Each row is a point on a tangle of strands that fork, close into loops and nearly touch. The rows are in no order.
Two points are linked if the straight distance between their rows is under 73.3. Some points are linked to none.
kala: [  6  23 -10 -12  32   4  -4 -33   7   6 -19  -5  12 -29 -21   3   8  -6
   1   1   6   7  15  22  -4  21  11   8  15 -16  -7  15  16   7   5  -3
  -4 -14  22]
siz: [ 10   7 -11 -34   5  12  -6  24  13  -1  -7  17  10  -2 -17  20  -6   6
  -2  10 -11  -4  -5  11  -5 -12   3  14  -8  21   7  -8   1  17   2  12
 -19 -16  38]
Bisiv: [ -2   2   3  14  -1 -22   7 -19  -8  13   5  -2 -17  -3  21  -3   6  -5
  -5 -15  16  14  -7  -4  15   2   3  -1  17   2 -22  22   0 -14 -13 -11
  27   9 -40]
nisa: [ -3   9  -4   6   7 -13 -15  17   3  -6   8   0   4  -7  13 -18  10   5
   3 -11 -13  -8  -7   6  -3 -16  -5   1  17  18   9   7   1   5  23  -7
 -29 -14   6]
Meke: [ -9   1   5  25 -30  -9 -13  37 -11  -3  -1  12   3  20   2 -18 -10  14
  -9  12  -9  -4  12 -34  -7 -15 -20 -22 -21 -10  19 -24  -4 -12   7 -25
   8  -4  30]
zedi: [  4  -3  15  11   6 -37 -15  36 -15  -5  -1  -3  -1  -5  11 -21  14  15
  13 -22  12  11  14 -11  16 -29 -11 -21  -1 -19  -8  -5   6 -36  10 -12
  19  -3 -16]
fifop: [  1   5 -18  14   8  -6   1 -29   1   1  11 -22 -13 -21  14  -7 -10 -20
  -7  -8  -7  16  -3  11   9  11  -5   9  21   3   5  18   4  35  14  -7
 -25 -27 -16]
tudi: [ -6  11 -15   4 -13   6   0 -23   9   1   5  -9   8 -16  -5 -12  -8 -19
   4 -11 -11   3   1   5   0  28  -4  11   8   1  19  15   3  41   4   5
 -34 -26  10]
Vuru: [-11  -2  18   5  14  -9 -12   1 -11  -1 -14  34   5  -3  -3 -11  -9  10
 -11  -6  -4  -3  30 -10  -8 -16 -17  -6   4 -24 -11 -20  11 -33   3 -24
  18  -1  22]
gonal: [ 12  18  -6 -15  15 -18   7 -10  -3  12  13 -21  14 -15  -2 -10  24  -5
  -3   4  16  20   0   8  -1  24  -4  20  25  15 -16  47  -5   2   5  -7
  -4   4 -28]
Tokob: [-17   1  12   3   9   0  27  -3  -1  -3  17  -9   7   5 -27 -12  -4   1
 -13  26  -1   4  -6   6  -3  28  -1   8  13   6   1   9   1  26   0   0
   2  25 -16]
Zis: [  6 -13  -1 -16 -22   0   5  15  -9  15  -1  17 -11   3 -15  -1  10   0
  28 -10  22   1  16   5 -11 -30  -5   3 -32  -5 -15   7 -11 -18 -26  31
  22   9 -23]
Nubi: [ -5 -11   0   2   4   3  11  23  -6  15  13  29  10  19 -21 -19   8  -1
 -10  17   1   0  -6  -3 -22  -6 -14  10   5   4 -20   9 -17 -16 -11   2
  12  21 -13]
rerev: [  1  -9   2  12  -5  -6 -12  43   9 -19   2   2  -3  17  11   9  -7  11
 -12  28  -9   8 -17 -15   2 -16   8 -25 -15  19  17 -21  -2  13  10   0
   7 -16  19]
zapir: [ -1   8   9 -11  13  -3  -5 -34  15   8 -21  16  26 -12 -22   6   1   1
  -7 -10  10  13  25   6  -6   4   3  -1  11 -31 -15  -1  21 -12   2 -21
  10  -7  24]
zolif: [  3 -11  -7 -14 -12   3   8 -19  -8  11   0   4  -2  16  -7  -8   6  -1
  24  -7   5 -12   9   2  -9  -6  -6   2 -16  -3   0   4 -12 -20 -16  20
  10  11 -21]
rubak: [  6  17  10  -9  -3 -10  -8  24   3  -2  -9   8  12  -6   7  14   8  -1
  -5  14   6  12   8 -12   0  10  -1 -14  -5  10 -18   1   4 -20  -1  -1
  35 -12  14]
Gezo: [  0  -6   5  -2   9 -13 -11  16  13  -1  -6  13   6  -8 -15 -27   2  10
  -1  -9   3   3  12   3  -6 -36 -11  17  11 -18 -12 -13  22 -14  19  -7
 -13  -4   0]
lado: [  7   7  -5   8  -9 -21 -10  33   2  13  -4  18  -4  -3  14   2  10   1
  14 -21   4  11  11 -12  -5 -30  -1  -6 -14   9  -9   1   9 -21  -1  14
   3 -26   3]
muz: [ 14  12  11 -13  38 -23  -8   9   3 -20  -6 -30   6 -24  12   6  24  22
   1  -5  22  21 -12  17  30  -3  10 -15  17  11   0   5  14  -8   7   1
  15   5  -8]
veg: [ 12   4  -3  11  -9 -17  19   8  14  -3   6 -20  -8  -5  -2  22 -12  -3
  11 -12  23  14 -10  -5  15  16   1   0 -28  10 -10  10  12  20 -22  44
  24 -10 -19]
ful: [  7  16  -9   2  11 -17  13  15   2   3  11 -17   1 -21  -6   4   4  -4
 -11   3  19  27 -15   2   9  20   3  13  11  13 -29  39   9  16  -4  16
  15   1 -26]
Riguf: [-11  -2   2  14 -13   7   1   0  13  -5  -9  -4   0   5  -9 -12 -33   0
   4 -14   6 -13  20 -12   7  14 -17  22 -32 -27   2 -21  26  11   7  14
 -10  -6  18]
Sovi: [  2   7  -9  -8  -7   2 -12 -50   6   8 -14  18  13  -5   4   0  -2  11
  -3  -9 -19   1   8   8 -10  -3   5  -3   9   3  12  -3  12  -7  -7 -11
 -26 -23  14]
vero: [-16   8 -13  11 -13 -10  -5  14   0  -8   6   9  13  10   3 -16   1  10
  -7   5 -21  -4   4 -19  -2  -8  -8   2   5  14  20  -6  11  -1  16  -5
 -17 -21  21]
vin: [ -8 -12  15   1  -4  11   4   0 -11  -9   6 -17  11  12 -15  11  -2   6
   4  24   8 -26  -6  -4 -12  19   7  -1 -12 -17   7  -2 -14  -4 -12  -2
  -4  25  21]
lep: [ -6   3   4   1 -12   2   9  17   2 -33  10 -21  24  15 -21 -18   5  23
   4  14   2 -16  -4 -16   1  12   1   1 -12   5  36 -14  -3  19  11  11
 -20  14  22]
sarap: [ -3  13 -12   2  -9  15  -1   1  13  -4 -20   2   2   2  -8  12 -17  -6
   7   1  -4 -18  10   0  -1  14   1  22 -18 -19   8  -6  18   9  10   3
 -23 -10  40]
Segik: [ -4  19 -29  -3  -5  14 -17 -34   0   9 -26  13  11  -7  19  18  -7 -13
  13  -8 -17 -11  15  10  -5   2   8   2   1   2  10  -2  -5  -1  -2 -19
 -30 -19  40]
vani: [  7 -12   2  13 -21 -23  13 -16  12  10   4  29  -1   3  12  14  14   4
 -20  -8   5  36 -11 -18 -22  -4   6 -36  -6  26   9   4   5  -4 -15   9
  13 -25 -18]
feka: [ -3  -1   4  -9  -7   6   6 -28   2  22  -8  34  -3  16   0  14   9   2
 -10   4 -11   8  15   9  -7  -1   5 -20   7 -14 -15  -2   8 -21 -19 -17
  30   2  -7]
Kige: [  3   7 -10 -15  17  13  -9  -8  14  13 -14   7 -15 -26  -3  13  -9 -18
  10 -25  12   3  -2  20  -3  -8   1  30  -7 -10 -27   4  13   7 -10  12
   1 -13   3]
Mave: [-16   1  -6  13 -17  -9  10   1   6  25  17  10  10   8  -6 -19  -6 -16
  -2  -9   2  -5   3   1 -19  12 -16  20   3  -2 -24  22  -6   3 -10 -10
 -12  -3 -21]
gega: [  3   2  15  -9  18 -33  -2  15   7 -24   2 -20  15 -12  -6   7  10  14
  -8  11  18  30 -16  -5  21   6  14 -27  -2   3   3  -5  20   4  17   8
  27   9  -9]
tunef: [  7  -1 -23  -4  -9   5  -3   0   4  18   2  -1 -11  -9   9   4   3 -14
  12  -8  -4  18  -7  13 -11   1   0  26   2  32 -16  24  -9  14 -12  14
 -20 -14  -8]
Suza: [  8  16 -14  -4  17  -7  -7   4 -13   2  13 -31  -2 -13  14  -9  23 -15
  11  -5   8   0   5  15  -1  10  -5  17  27  15 -16  38 -15 -10   4 -19
 -24  -1 -12]
rubi: [-11  -6  -4  21 -34  -1   3 -33  -5  -6   9  -2  -6  21  17 -16 -12   1
 -14   2 -19  -6  -7 -13  -3  17   3 -12   7  16  23   1 -11  14  -2 -19
 -23 -13  -7]
Sud: [ -2 -18   8  14 -23  -8   4  17 -28   6  26   4  -7   9  -7 -30   5  18
   5  -9  11  -2  12  -8   4 -23 -11 -17 -22  -8  11 -11  -5  -9  -1  12
  21  23 -32]
Depov: [  6   5  10 -16   2   2  -9  21  13 -26 -11   1   5   4  -4  15   3   6
  -7  24 -24   0 -13   4   4  -5  16 -10  -2  20  21 -25   3  22   5   9
 -15  -7  22]
midev: [ -6  -2  -5  11   0   1  -6   9  -4  16  -8  28 -26   0  12  11  -1 -14
   4 -36   4   8   3   3  -5 -30  -3   1  -6   4 -12 -11  -6 -15 -13   8
   9 -19   0]
Medez: [  8  -2  -2 -39  10   3 -12 -27   9  -7 -13   3   8  -7 -14 -11  11  10
  12 -10 -12 -10   9  18 -11 -18   6   7  15  -2  13  -8  -2  -7  13  -5
 -33 -10  20]
vofaz: [ -2   3   6  -3  40  14  -5  20  -7 -17   5 -34   9 -12  -4  -9  -5  -7
  -1  10   1  -9  -6  14   3   3   0  18  20  -5  -4   7  -2   7  29 -12
 -24  27   5]
peber: [ -2  16   8   6 -10  -3  -9  -1   4  10   9  15   6   4  30   1  17   7
 -22  28 -19  23  -6 -23  -3   3   6 -36   1  33  12  -2 -12 -11   5 -29
   1 -16   6]
fifi: [ 14  -9  23 -37  24   3 -13 -13  -3  -7 -22  -5   3  -2 -13  -6  17  19
  13   2  19  -8  10  20   2 -14  -1   7   6 -19  -4  -7   1 -30  -1   0
  -2  29 -10]
mukag: [ 13  12  -2   6  18   1 -10  55  -7 -24  -3 -32   7 -12   7   5  -6  -4
  -7  14  -5 -14 -13   0   8  -1  10   6   6   6   0  -3  -2   9  25  -8
 -15  11  21]
megi: [  3 -11  -9  -1   3   9 -16 -29  -2  21 -24  32 -14  -2  25  17  -2 -19
   2 -28  -8   1   2  18  -2 -31   4   2  -1   3 -15  -9   7 -15  -8 -16
   2 -24  11]
Loze: [ -2  -7  10  -6  -6 -11   7 -21  13 -21  13  -2  10  15  -4  -3   4  18
 -10  19 -24   2 -12 -10  -3  11  11 -26  -8   6  27 -24  -7  31  -1   4
   4   5  -8]
nus: [-15  -7  -6   2 -21  18   8 -14  13  -8  10  -5  -6  -7  -7 -23 -21  -3
   2 -13  -5 -10   1   5   1  15 -11  32   4 -12  21  -8  14  43  16  12
 -29  -8  -6]
vube: [  3   4  13   8  19  15   3  38   7 -28  -5 -22  -4  -3   1  11  -8   5
 -18  26   1  -2 -24   0  17   1  10 -10  -5   1  -5 -23   4   9  17  -5
  14  19  21]
nad: [-14  -4   0  20  -5  -6  11  27  -5   5  24  15  -6  12  10  13   0 -12
 -15  10  -2  23 -21 -10  -1   0   3 -16  -8  17 -16  15  -1   3 -10   1
  29   3 -21]
mam: [  1  -5   1  -4   1   6   3  24  -6   1  -1  -1 -14   7  -7   7  -6  -3
   2   1   8  -3  -2  -4   7 -12 -12   2   3 -20 -16  -5   6 -21  -2  -1
  16  14  -1]
pipo: [ 10   6   6 -16  -4   7   7 -21   9 -13   3 -36  14 -10  -9   7   4   9
  20   9   8 -23   6   5  -1  37   7   4 -14  -6  17  -3  -5  16  -3  23
 -15   4  17]
das: [  1   4  11   6  12 -25  -9 -31   4  -8   6 -25  -6 -17  12 -18   2   4
   1 -24   9   6   9 -14  12  -2  -6 -12  17  -5  11  -1   9  -3  14 -11
  -1   4 -27]
Von: [  2  11   3  -1  -7   1   5  -4   7 -17   9 -30   9  -9  -8   2 -16  -7
   3  10  11   6   6  -3   4  45   4   8 -11  -1   2  24   4  32   5  19
   5   5   8]
Tif: [ 16  21  -7 -22  15  21  16   0   9   7 -17  18   9  -5 -19  43   3  -7
  -9  27  -1   1   1   0  -3  14   9  -1 -10  -1 -13   4   4   0  -8   7
  26  -2  29]
Gug: [ 17  -4 -15 -16  11   4  16  16   2   0  18 -23  -7  -5   4  -5   2 -14
   7  -6   2  12 -21   5   2  -2   4  26   6  39 -12  31 -12  22  -8  20
 -23   6 -26]
Vud: [-10   1  -2   5 -15  18   1 -15  -3  11 -15  40   5  16   0  12  -3  -6
 -25  23 -18  -3   6  -5 -16   2   2 -16   4   0   2 -17  -5 -10  -8 -28
  24  -6  23]
fop: [  2  -5  -8 -23   6   6 -10   6  13   5 -13  24   4   6 -12   3   7   5
  15  -3  -4  -6   5  15  -6 -36   5  11  -4   8   9 -12   2  -3   5   3
 -26 -17  18]
pes: [  7  -6   9 -11 -16 -12   9 -33 -10  19   2  20   5  11   5   5  21  12
   3   3   0   4  18  -2  -6  -6  11 -17  -5  -5   5  -1  -3 -21 -23   8
  18   5 -24]
fosem: [-11 -10   8  13 -13  -6  10   8  -3 -19  24 -14  15  17 -15 -32 -11  13
  -8   4 -14 -13 -14 -21  -2  10 -12  -5   5   0  26 -14 -16  28  21  -1
 -13  18 -14]
Rafi: [-11  -3  14  31 -16   0   2   5  -9  -4  -3 -22 -15   9  11  -9 -18   7
  -2  -5   1 -19  14 -26  12   5 -12 -14 -21 -20   0 -21  -5  -5  -3 -13
  16  16  11]
Modet: [-18  -5 -14   9 -25  -9   0  38  -6  -6   9  32  12  25 -22  -9   4  12
 -11   9 -16   0  -2 -27 -10 -32  -8 -13 -11   5  21 -24   6  -3   6  -3
  -1 -14  14]
Zeko: [ -3  -7   6   4  23 -26 -25  -2   0 -13  -8 -23 -16 -21  18 -11  -4   0
   7 -34   8   1   7   9  19 -24  -4  -6  14 -18  -5  -6  11 -22  25 -19
   3  -1  -8]
ruz: [ -3  -6  13  -1  10  11   4  19 -17  -6  11 -26   8  -2 -12  -1   0   4
  19   8  18 -25   9   3 -12  13   9  21  -7  -6  -9  20 -14 -23  -4  12
  -9  20  11]
Fiv: [ 17   1  -7 -20  14   8   2  -8  -6 -10  -8 -15  13  -1  -6  19  17  10
  21  22   8 -28   2  12 -11  16  15   3  -3  12  19  14 -19  -3  -2  10
 -22   5  27]
susap: [ -9  -7   7  20 -30   1  14 -27  -4  10  15  24  -8  30  15  -6   0   3
 -16  -4 -19   1  -4  -3  -9  -3  -2 -16   0   9   7  -9 -10  -3 -14 -12
  -2  -8 -16]
sedat: [ -7 -12  14  12  -4   2   8  24 -28  -3   3   6 -11   9   8   5  -1  12
 -11   9   6  -2   6 -10  13 -15 -10 -15  -7 -22   2 -25  -6 -29   2 -17
  38  30 -12]
Gezof: [ -9   8   2  17   3  27  -1  27   0  -8  -5   8  -1   5  -3  13 -17  -9
 -21  24 -16  -4 -19  -8   2  14  -9  -6  -6  -1  -6 -17  -7   9  -3 -11
  13  14  26]
Kub: [  2  13 -11   4 -10   9   5 -30  -2  33   2  23   5  -6  -1   0   1 -29
 -13  -5  -7  13   4  13 -13   1 -12  17  12   4 -22  30  -4  10 -10 -18
  -4 -10 -19]
kubi: [  5 -17  -8  -3  -3 -11  10 -20  15  -4  13 -13 -13  -6  -6 -18  -1 -10
  11 -25   8  20 -15   9  -2  -1   6   4   3  10   4   4   6  32  -7  18
  -7  -4 -42]
rimak: [  2  -3   9   2  17 -16 -21   8 -18  -1   1  -9 -10  -1  33  -2   8   2
  17 -18  12   4   6   4  18 -16  -5  -3  15  -1 -10   3  -1 -36   4 -17
   9  -2 -17]
Gur: [  9  -8  -5 -14  10  17   3 -45   0  17 -13  -7  -1   3  21  14   7 -12
   4   3  -4  -1   0  18   6  17  12  -7  16   3  -3  11 -14   0  -9  -4
  -1  -1 -12]
Duz: [-16  -3  13  12  11 -18  -5  26 -11  -4   6  16   6   2  -8 -35   0  12
 -20  -5  -5  -2  19  -5   2 -23 -19  -2  16 -20  -6 -19  10 -18  18 -38
   2  -2   0]
kof: [ -5  -2   7  28 -11 -15  -8  -9   2  -8  -6  -7 -17  -1   3 -12 -16   7
   4 -24  10  -8  15 -16  14   4 -15  -4 -21 -38  -7 -18  19   0   6   7
  17 -10   6]
Fol: [ -8 -19 -13   2 -26  24   2 -10   1   9  -7  17 -26  16  12   8 -18 -12
  17 -21 -11  -9 -13   4 -10  -5  -2   9 -16   8   7  -5  -6   4 -17  21
 -10 -10  -9]
vuka: [ 12   6  -9 -34  30  11  -5 -38   5  11  -8  -8   8 -23  -2   9   7  -6
   3   2   4   5  -5  19  13  14  10   1  14   4   7   2   3  19  -1  12
   4  -6  -1]
Lekin: [-17  -6  -2  18 -34   7   6 -31  10 -10  11   3 -19   9   5 -10 -30   3
   5 -18 -16 -10  -2  -9   4  12   0  -7  -3  -3  30 -16   5  40   4   1
 -22 -17  -4]
Mepe: [-11  -8  17  23 -14 -18 -11  20 -11   7   5  13 -11   7  23  -6   5   9
  -7 -13   8  10  13 -20  13 -26  -1 -31  -7 -22  -8 -14  10 -25  -2  -7
  32  -1 -11]
Riguz: [  9  10  -6   4  -4   5  19  20   2   7  16 -20  -8  -8  -6  17  -5 -12
   3   5  17   9 -18  -2   6  32  -3  17 -12  15 -18  33  -3  16 -21  30
  28   2 -16]
miga: [ 13  20  -7  -4  18  14  14   4 -12  11 -11 -13   2 -14   0  42  -3 -16
   1  23  11  -1  -2  12   6  31  10  13   3   3 -22  14  -5  -8 -11  -2
  21   8  22]
zovog: [  1 -11 -10  -1 -16  27  13 -50   1  18  -2  16 -13   9   6  18  -4 -22
 -10  11 -17  -5 -16  16  -2  12   5  -4   3  13   4   4 -18  17 -12  -3
   3   2  -5]
mapo: [-11 -13  19 -11   7   3  12   9 -11   0  26   5  16  11 -23  -9  16   8
  -6  29   6  -6  -9   4  -7   2  -3   6  13   3  -6   5 -12 -11  -8  -7
  -9  38 -16]
Vasom: [-14  -4   4  26 -15 -13   7  35   9 -10  21  -1   5  14   9  -8  -6   9
 -24  22 -12  18 -21 -16   5  -1   3 -26 -18  15   4  -5  -1  23   3  13
  11 -10 -15]
loniv: [  6  -9  -5  -1  20  -2   4 -27   7  -2  20 -26 -20 -22  16 -10  -2  -6
   2 -11   7  19 -19  16  11   3   5   9  25   6   6  25   3  39   1   0
 -13  10 -43]
dazaz: [  6  -8  -2  11  -7   5 -18 -32  -8  23 -23  30  -7   3  35  18   7  -9
  -5 -18 -31   7   1   3  -1 -26   4 -20   8  18  11  -5 -10 -16  -4 -26
 -13 -26   9]
dis: [  1  -6  -1  -5  12  -4   8  14  -1 -19  14 -27  -9  -4   0 -12   7   4
   9  -8  16  -5 -10   7  16  -4  -8   1   4   5   4   8   2  11  12  10
   0  25 -31]
fuv: [ 16  23   1  -2   8 -20  -5   8   8 -11  -6 -10   6 -13   9  22   0   0
 -12   5   8  31 -18  -9   7  19  14 -15   5   2  -1  10  11   8   6   3
  33  -9   0]
gul: [-10 -12   6  -2 -21   0   7 -15   9  -5  19  -3   5   8 -26 -35  -1  16
   0 -11  -5  -7   0  -3  -2  -1  -8  14   3  -7  24 -10   5  23  10  17
 -27  11 -22]
mege: [-21  -7 -10  20  -8  -5   1  40  -4  25  24  21   0  16 -12 -13  -5 -14
 -15   4   1   5 -13  -5 -13  -5 -25  19   8  11 -27  14 -11  -1  -5  -3
  -5  -5 -14]
Sumev: [  4  -6  -1  -3   6 -24   0  34 -11   0  10  10   7   5  10 -11  12  10
   2   1   2  10  -1  -1  -1 -33  -5 -21   5  18   1   4   2  -9   6   3
 -13 -11 -13]
tes: [ -1  -1   2 -12   7   3  -9  29 -13 -11   5  -7   8  13  19   2  20  10
  20  16  -6 -19  -1   8  -7 -17   8  -5   8  18  18   2 -22 -28   1   5
 -20   4  17]
zugu: [-15   2 -13  10 -19  26  -9 -17  -4   7 -17  22   4  12  -4   6 -19  -9
  18  -7 -10 -23  25  -1 -11   8   0  19  -8 -21   9  -2  -1 -14  -6 -19
 -23 -12  36]
zare: [  1   0  -9  -2   4  13  -6 -31  15  19 -30  28  -2  -6  -9   5  -9 -21
  -3 -21  -3  14   3  22  -4 -22  -1  18   0 -12 -14  -1  16  11 -14  -1
   2 -24  -1]
Fafig: [ -4   6  -2  -2  -7  23  16  -2   3   0 -10  25   4  11  -8  30  -4  -3
 -25  38 -13   7 -17  -7  -3  17   3 -20  -9   2  -1 -15  -2   4 -12  -4
  34   7  23]
pefe: [ 16  16  -9  -7   2  -3   1 -23   8  16  -8   9 -10 -11  25  31  15 -18
  -9   1 -11  32 -19 -10   3  20  23 -26  -4  30   0   8  -2  16 -14  13
  23 -24  -6]
Munon: [  1  17 -13  11   1  25  -5  -8 -13   3 -17 -14  -4   4   9  19  -8 -15
   5  11  -9 -17   0   4  -4  28   6   1   1  -2 -13   7 -16 -12 -11  -9
   2   1  22]
doru: [  3   0  -3   4  -2   4  19  31  -1  23   6  31 -11  -3  -8  20  -1 -15
 -13  13  17  23 -21  -6   5  -2  -8  11  -4  10 -30  18   6  -3 -15  12
  43   8 -18]
lop: [ 19  12  10 -19  26  -1  -7   5  -9 -19  -7 -42  17  -3   5  13  15  15
  17  18   1  -9  12  10   7  10  17 -13  -5   2  12   2 -12 -16  14   2
  -8  12  23]
saf: [  9  -5  -1  -4   6  -1  -8  41 -17  -6   7 -13   3  -1  -5 -10  15   4
  25   6  11 -24   9  14  -9 -20  -3  18  -1  -9  -7   9 -19 -35   8   6
 -20  14   4]
dokit: [ -7   1  -2  13  11  19   9 -15 -10 -10  -4 -24   3  -2  -6   2 -10  -3
   5   0  -1 -20   6  -8  -1  27   6   7   6 -26   6  -5  -6   2  12 -17
  -7  11  18]
Suz: [  7  -8   2  -1  -8  14  -2   5 -11 -13  11  -4   4  25   6   3   6  12
  16  14  -8 -26  -8 -14  -6  -1   9 -11 -12   4  30 -12 -24 -15  -3   2
 -12   8  15]
vomu: [  0   4   6   4   0  -5 -11 -18   9 -18  -4 -27  -6  -5  20  -2  -7  14
   4 -10 -10  -1   0 -16  15  17   9 -24   1  -7  17 -11   3   4   6   2
   0   2  -4]
foz: [ -1   3  11   1  17  11   3 -17  -3  -3  -7 -27  -8 -21 -25  -1  -7  -4
   1  -2  22 -12   6   6   7  25  -6  30  -3 -38  -4  11   4   4   4   0
  -5  31  10]
ratu: [-14  -9   0   7  -8  14  17 -36 -12  14   7  23   1  21  -9  -8   1  -9
 -24  17 -22  -8  -5  10 -16  10   6   6  15   5  -5   2  -7   7 -13 -15
   1  15 -17]
gof: [ 12   2  14 -13   0 -22 -11 -12   2 -17  -9  -8  10  -7   5  -5  12  19
   8  -2   4   0  19 -11   2   4   4 -19 -14 -16  17 -14   5 -16   6   5
   8   6   6]
zaz: [ -4  -1  12   6   6  -3  -7 -12  -3  17 -16  11  14   0 -12   1  -7   4
  -5 -14  15 -10  26  -4  -9   4  -8   6   5 -41 -22  -3   8 -39  -1 -33
  19  11  12]
Vilu: [ -8   3 -13   4  10  -3  15  -2  12  -4  12   6  12   4 -16   0   2  -9
 -25  16 -11  21 -13   4   6  14   7   2  16  11   5   6   9  43   2   1
   1   1  -6]
zeti: [-17  -7   9   3 -24   8   4 -39   0  -3  12  -1  -6  19  -9 -30  -7  13
  -1 -22  -8 -31   2 -10  -7   2  -8  17  11 -14  23  -7  -2   4   0 -12
 -24   7 -13]
rapad: [  9   0  -4   0  -5 -21  16  -9  21   5   4  -8 -10  -9   7  16   8  -8
   6 -11  10  35 -14  -6   3  13  17 -18  -6  37   4   8   9  23 -17  36
  13 -18 -17]
zize: [ 10  -1  -3 -17  11   6  -8  -1  -1   0   0 -38  -1 -13   6  -3   7  -6
  24  -7  21 -20   3  18  -7   8   6  28   6   3 -11  26 -15 -12  -2   4
 -19  20 -12]
lerug: [ 14   8   4 -32  28 -18  -9  -3   0 -18  -7 -37   6 -18  18  -1  13  10
  11  -1   7  -8  -3  15  16  -7  18 -19  18  11   8  15   2 -12  15  -3
 -17   2   0]
vufo: [ 11  -7  14 -32  27  13   5 -14  17  -4 -22   8  -2  -9 -28  -5  -1  10
   0  -3   7  -7  12  11  -2 -16   1   3   9 -31   3 -21  16  -9  10   8
   0  19   6]
kunel: [-11   3   5  26 -16   1 -17   7  -4 -12 -16  -2  -8  15  13  -1  -6  16
   2  -3  -8 -17  21 -26   2  -4  -6 -14  -6 -21  12 -39 -10 -22   4 -24
   1  -7  29]
Zazez: [-16 -10  -7  22  -3  31   5   7 -12   5   9   7 -21   4  13 -10 -18 -26
  -7   2 -23 -13 -14  10   2  -1  -9   9  14   9  -5   7 -13  14   4 -20
 -19  -3   1]
Mizu: [  1 -22 -10   1 -19   1  12 -26  15  19   4  18 -17   3  -6  -4 -11 -11
   8 -24   2   3  -8   3 -10  -6   4  19 -13  -3  -4  -4   2  24 -15  26
  -2  -2 -34]
zosuf: [  4  -6  11  -6  19   1 -14   7  16 -11 -15   4  -2 -16 -23  -8 -13  14
  -5 -13   5  -9  10   2   3 -35 -12   2 -10 -30   3 -32  24   3  22  -1
   2   6  12]
vefen: [  1 -21   5   9   2  16   1  39  -5  -6  -8   2 -28   3  -4  19 -24  -4
   6  -2   2 -17  -5  -2  20 -27 -11  10 -25 -20  -7 -28   0  -6   0  23
  18  20  -5]
Fevu: [ 22  15  -2 -27   4  -4  -5  28   6   1 -17  17  14  -3   3  25  17   8
   3  17  -3   6   4   0  -1 -10   8  -3  -4  30   2   1   4 -16  -3  17
   4 -12  24]
tideg: [-11 -22   2   9  -7  -5   6  43 -29   9  25   9   4  19 -10 -18  15   6
   3   6  13  -5   4  -4  -1 -19 -16   2  -7   1 -14   3 -18 -23  -2  14
   6  16 -27]
bog: [ 10   5 -21 -11 -13  16  -6  11  19  14  -8   8   0 -12  -4   8 -13 -12
  15 -16  12  -1   5   5 -11   9   2  39 -13  10 -27  14   6  14 -14  26
  -8 -26   7]

How many points has the smallest loop of links through each point below? Write - if it is on no loop.
vufo -> -
tes -> 5
veg -> -

A piece is all that can be reached along the links. How many separate loops has the piece of each point below (a circle has one, a figure eight two, a Y none), and how many tips (points with one link)?
zolif -> loops 1, tips 4
kubi -> loops 0, tips 4
siz -> loops 0, tips 4
rimak -> loops 0, tips 2
mapo -> loops 0, tips 3

A fork is a point with three links, a tip a point with one. Leave the first point through the second and follow the links. Name the first fork or tip that comes.
midev / lado -> siz
gof / vomu -> vefen
kof / Rafi -> megi
zovog / Gur -> fifi
Gezo / Duz -> nus
vefen / mam -> gof
